Each row is a point on a landscape with many valleys, with its height.
A ball rolls from a point to the lowest of its 2 nearest points, and stops where none of them is lower. Distance is the straight distance between rows; heights are no part of it.
<201> (h 2.96): [124 110 166 114 126  96 113  72  97 125 130 129 182 171 112 100 115  68
 128 139 121 160 127  97 138 110 143 172]
<865> (h 6.87): [165 116 113 185 159 104 154 198 104 109 205  95 117 109  92 171 139  76
 154 184 156 135 111 104 141 141 168 167]
<794> (h 4.53): [115 147  79 137  90 133 147 168 140 164 130 127  86 102 161 140 143 186
 140 124 100  88 109 110  96 101 111  89]
<587> (h 5.08): [160 166  99  85 159 128  92 135 160 106 129 151 142 109 161 109 143 149
 117  94 160 110 154 126  98 115  67 110]
<576> (h 7.75): [ 94 108 155 129 122  70 117 154 147 116  81 128  93 116 175 146 114 140
  87 108 152 115 161 104 103  95  78  96]
<486> (h 5.13): [142 162  81 165 159  87  93 128 135 135 138 111 200 160 101 129 152 121
 114 136 144 113 161 124 138 128 185 102]
<714> (h 4.22): [ 98  81 134 119 115  95 147 123 176 163 123 129 159  90 135 152 149 141
 169 117 113 113 102  47 118  59 122 135]
<430> (h 1.08): [110 115 152 114  73 179 127  63 141  75 126 146 119 164 112  81  66 133
 107 146 182 128 201 116 100  97  92 110]
<737> (h 2.47): [129 125 117 136 141  75 107  95  85 143 115 131 165 190  91  98 148  90
 141 145 131 158  96 129 131 114 159 181]
<215> (h 4.57): [102 142  80 118 131 119  95 108 115 166 103 109 196 156 112 114 142 128
 150 121 159 120 106 112 165 122 188 117]
<75> (h 7.42): [186 140 131 128 142 151  83 103 118 125 113 126  96 131  96  95 111 146
 107 120 129 163 120 164 120 181 135 151]
<818> (h 6.51): [114 176 114 109 131 156 100 141  95 137 146 118 175 167 163 142 120  79
 118 134 161 139 172  90 183 115 146 104]
<211> (h 3.72): [107  88 122 106 139  88 139 105 162 140 130  93 177 121 123 142 146 128
 142 141 106 120 153  52 100  76 135 120]
<691> (h 5.33): [136 132 127 143 127 151 156 179 175 158 150 156  92  55 184 152 123 185
 133 120 105 120  99 109  95  90 110 120]
<307> (h 6.03): [114 171 151  90 174  88 126 189 120 120 153 142 132 128 123 160 113 135
 128 135 148 156  90 104 141 156 144 138]
<6> (h 4.94): [140  96 182 144 100 195 120 117 158 121 132 142  54  74 160 138 101 137
  90 119 116 134 157 168 143 142  87 112]
<142> (h 2.90): [130 130 102 120 108 162 138 113 139 112  99 105 101 191 139  92 130 172
 100 143 118 113 172 161  66 121 144  96]
<466> (h 6.26): [183 126  70 150 166 174 155 153 126 143 136 137 109  72 117 163 158 187
 147 155 100 103  80 177  82 157 157 147]
<48> (h 3.44): [144 121 160  64 148 137 127  73  80 132 121 118 193 164 128 128 148  67
 141 138 138 159 123 123 145 147 107 180]
<234> (h 4.76): [148 153 169 113 150 114 121 131 131  80 170 160 144 167 135 124  89 135
  91 139 168 116 179 105 118  84  94 109]
<874> (h 4.45): [146 153 120  98 166 144 120 124 110 127  91 132 143 139 129 179 159 160
 127 165 191 110 134 104  94 170 152 117]
<462> (h 5.48): [ 96 114 103 153 100  83 160 149 123 147 112 128  68 125  98 127 140 146
 149 142  58 117  68 134  92 119 131 143]
<208> (h 5.99): [121 135  69 166  91  82 146 151 128 124 132 156 105 122  50 101 139 116
 187 131  90 104  55 144 123 126 131 151]
<444> (h 5.82): [197 157 112 109 118 152  98 136 161 131 153 146 126  61 151 112 129 134
 130  72 122 116 128  84 101 120  59 123]
<373> (h 1.89): [ 91 158 111 132 128 103 154 148 139  94 129 152 159 145 134  83 133 135
  96  86  97  88 119 218 150 100  85 109]
<446> (h 4.49): [ 62 111 152 125 102 169 160 114  97 171 114 156 106 142 160 127 135 128
 158 168 112 130  46 147 162 114 165 133]
<495> (h 6.70): [163 107  80 225 126 101 161 157 118 127 182  97 104 116  81 159 168  85
 162 175 124 111 103 117 120 121 160 175]
<96> (h 3.48): [ 92 110 168 123 108 121 118 108 188 123 110 151 123 143 146  66  93 146
 119  73 119 121 124 144 149  90 111 120]
<866> (h 6.65): [128 115 154 207  86 130 123 109 119 150 158 135  89  93 121 147 109  98
 124 152 118 108 136 114 167 101 130 136]
<275> (h 3.86): [139 113 151  67 141 139 137 105 119 141  99 130 121 124 143 132 136 170
 134 159 149 134 121  86  70 128 144 137]
<107> (h 5.63): [140 108  91 183 152 120 102  85 138 150 117 126 172 115 122 123 159 129
 113 115 124 118 162 163 132 111 151  98]
<542> (h 3.74): [129 128  68 137  78 135 151 144 163 141 113  94 108  91 134 117 143 154
 131 115  85  84 166 119  81 113 101  85]
<12> (h 4.93): [ 75  83 154 129  72 134 162 107 117 157 114 130  73 156 136 133 139 135
 135 179  69 151  76 136 108 116 155 141]
<145> (h 6.19): [ 90 100 145 143 114 157 125 118 147  68 102 154 108 118 138 135  93 129
  87 106 185 110 203 174 114 136  67 101]
<731> (h 4.16): [142 149 109  77 115 137 136 118 146  95 113 135 147 147 145 110 138 149
 121 111 146  95 166 117  68  86  57 113]
<703> (h 7.11): [165 149 145 155 141 170 142 140  82 111 122 116  78 147  95 129 113 131
 103 161 112 157 124 203 134 190 132 148]
<191> (h 5.98): [133 136 101 212 123 135 126  70 131 137 138 144 157  97  72 138 128 130
 113 158 149  82 155 191 161 131 173 114]
<864> (h 4.35): [102  76 170 168 116 160 124  84 163 141 106 156 115  85 157 116 117 127
 117 115 122 119 144 167 148  99 111 102]
<393> (h 2.15): [114  99 154 103 113 168 136  43 138  74 114 154 151 164 100  81 102 139
 112 140 146 121 179 179  79 111 106 120]
<218> (h 8.39): [117 111 139 152 139  80  85 123 130 142  99 135 141 122 150 167 158 116
 104 136 167 118 160  86 128  97 123  93]
<791> (h 5.91): [187 141 105 126 163 171 164 171 150 135 169 150  99  43 150 165 148 179
 123 127  89 108 106 156  87 128 102 129]
<696> (h 8.20): [128 132 137 146 150 145  55 110  83 165  75 173 103 123 142 144 123 142
 120 126 210 141 121 125 175 135 109 109]
<52> (h 2.86): [166 142  70 147 123 112 142 137 157 124 115  62 121 131 109 124 149 166
  99 124  84  93 191 135  73 168 121  91]
<304> (h 3.71): [ 79 112 104 165 111 143 174  83 141 164 117 106 155 170  97 112 149 149
 143 170  86 107 135 132 130 104 194 125]
<639> (h 6.63): [130 135 132  86 137 159 101 152 152 155 125 142 143 120 198  97 127 116
 156  60 121 170  86 109 180 136 114 129]
<85> (h 6.88): [143 159 168  81 195 100 127 234 126  80 193 126 100 126 123 169 110  85
 129 115 126 190 105  81 154 175 136 129]
<132> (h 5.87): [132 186 139  93 149 122 127 153 112 111 174 145 184 172 155 146 122 112
  94 156 165 128 173  99 150 100 112 105]
<281> (h 4.13): [ 77 109 107 138 110 151 145  89 100 171  90 127 165 141 133 137 154 132
 160 152 116 112  72 140 155 102 180 136]
<539> (h 7.18): [162 123 127 134 168 104 117 237 105 103 198  97  80 115 117 149 135  59
 153 128 136 164 115  61 161 164 146 144]
<45> (h 6.43): [170 157  65 166 114 103 177 176  97 108 173 130 110 130  76 132 153 109
 169 160  95  78 108 139  99 142 137 160]
<535> (h 7.87): [137  93 168 118 130 104 128 172 136 152 140 114  76  93 127 115 103 112
 164 101 101 185  56  82 154 155 159 180]
<647> (h 7.12): [118 110 185  92 123 119  83 118 144 158 112 125 146 131 169 115 114  86
 141  74 111 183  88  86 171 124 134 143]
<46> (h 5.52): [120 103 154 128  88 185 144 101 160  70 129 178  67  88 139 143 123 142
  84 116 139 106 169 205 107 146  54 110]
<705> (h 7.78): [168 165 136 136 123 169  64 107  87 144 102 146  97 139 108 104  85 131
 126 124 172 150 113 130 184 160 115 136]
<263> (h 1.40): [110 164 113 134 159  93 106 153 158 122 134 146 181 109 123 105 120 113
 112  77 121 113 130 160 163 115 111 117]
<488> (h 6.94): [153 126 157 172 141 116 132 135 104 129 169 135 125 122 132 142 111  92
 123 149 124 135 131 131 145 103 125 143]
<506> (h 7.53): [118 103 166  84 118 127 123 109 118 147 111 112 131 107 114 114 122 106
 173 100 110 170  72 109 160 154 146 193]
<396> (h 6.81): [134 128 110 161 123 149 152 166 107 124 147 135  65  91  98 129 123 133
 131 146  80 129  95 214 143 190 147 142]
<746> (h 2.64): [ 91 107 133 110 120 113 134  89 163 112  99 169 148 131 106  75 149 138
 136  94  85 111 111 196 127 101 108 125]
<885> (h 3.42): [139 109 170  76 122 102 149  58  94  89 102  92 148 174  80 116 125 116
 102 149 127 153 159 165  99 188 115 163]
<785> (h 2.84): [110 139 133 100  95 126 128 104 161  70 137 152 141 169 128  90  92 156
 121 107 182 105 184 111  81  73  63 102]
<849> (h 6.16): [159 127 127  80  92 144  95 124 152 150 113 118 116  89 157 100 132 131
 144  59 113 137 113  94 126 145  75 130]
<91> (h 7.10): [164 119 124 131 150 123  96 149 113 148 156 113 159 114 163 163 152  98
 140 126 125 158 111  75 141 111 165 142]
<629> (h 2.46): [ 92 115 138 114 130 136 161 129 133 158 125  54 182 123 136 173 133 114
 148 153 123 124 146  89 144 152 193 132]
<771> (h 4.92): [167 170 117  82 124 163 135 131  90 137 126 118 125 109 136 182 138 129
 151 147 169 107 133  94 127 171  94 137]
<254> (h 2.89): [107  92 174 104 124 150 141  62  82  78  74 129 123 198 121 118 132 122
  88 151 147 146 173 186 108 162 117 131]
<111> (h 5.20): [178 176  82  91 116 199 146 150  61 148 123 121 121 114 148 137 146 118
 167 126 151 127  98 126 151 176  92 152]
<178> (h 6.84): [120 146  97 118 137 148  84 138  94 161 136 124 183 142 188 170 159  77
 129 128 144 154 126  79 181 111 182  91]
<817> (h 7.03): [102 125 163 123 103 104 127 136 172  82 104 138  87 106 164 127 107 138
  93  62 163 103 161 128 127 106  36 119]
<334> (h 6.30): [ 96 123 127 220 114  83 136 103 116 148 142 102 132 113  81 157 115 113
 115 140 138 113 140 149 190 149 157 123]
<711> (h 4.48): [ 92 109 181  49 120 146 160 107 152 103 121 111 144 133 121 112 100 152
 139 119 126 136 139 112 104 129 129 133]
<507> (h 1.90): [145 132  66 132 141  80  98 146  83 151 115 105 151 181 128  99 164  89
 151 123 103 153  80 110 122 110 155 149]
<340> (h 3.98): [135 112 193  53 138 109 145  91  78  99 104 123 143 162 115 124 118  87
 119 130 126 162 108 167 136 158  57 172]
<764> (h 3.23): [121 177 135 132 153  64  90 173 171 110 168 177 154 172 141  98 102 122
 116  76 119 151 115 114 150  82 119 125]
<422> (h 6.54): [144 130 108 160 149 137 179 153 122 130 144 150  83  99 105 150 146 180
 127 158  76 127  73 205  98 169 181 137]
<237> (h 4.97): [110 166 113 133 161  64 128 202 124 121 161 117 127 172 137 108 115 118
 113 121 113 144 126 117 144 109 164 110]
<676> (h 1.88): [176 139  99 152 102 128 142 104 138 103 134 100 100 171  98 116 138 182
 100 159  98 116 191 146  32 145 135 109]
<489> (h 8.64): [108 128 143 137 142 131  74 108 120 133  89 165 130 126 168 152 125 119
 112 130 214 126 164  98 155 105 102  84]
<342> (h 1.92): [ 79 121 132 143 149 164 155 139 157 153 130  64 164  96 110 162 104 138
 137 131 132 103 159 137 176 185 216 108]
<531> (h 8.28): [129 103 161 179 139 137 118 178 129 155 138 113  69  94 126 101  79 150
 147 111 109 182  73 135 165 170 186 148]
<899> (h 3.06): [ 88 103 102 104 134 120 163 106 157 146 107  78 161 138 121 139 147 156
 147 148 103 114 175  96  93 128 170 109]

Where does a ball stop that starts at each point below?
<866> -> <342>
<489> -> <676>
<495> -> <342>
<215> -> <342>
<446> -> <342>
<91> -> <430>
<422> -> <676>
<576> -> <263>

Write out the way that a ball takes from each point below.
<531> -> <396>, <422>, <466>, <791>, <691>, <794>, <542>, <52>, <676>
<539> -> <865>, <495>, <45>, <208>, <462>, <12>, <446>, <281>, <304>, <899>, <629>, <342>
<218> -> <576>, <817>, <145>, <46>, <6>, <864>, <96>, <746>, <373>, <263>
<85> -> <307>, <237>, <764>, <263>
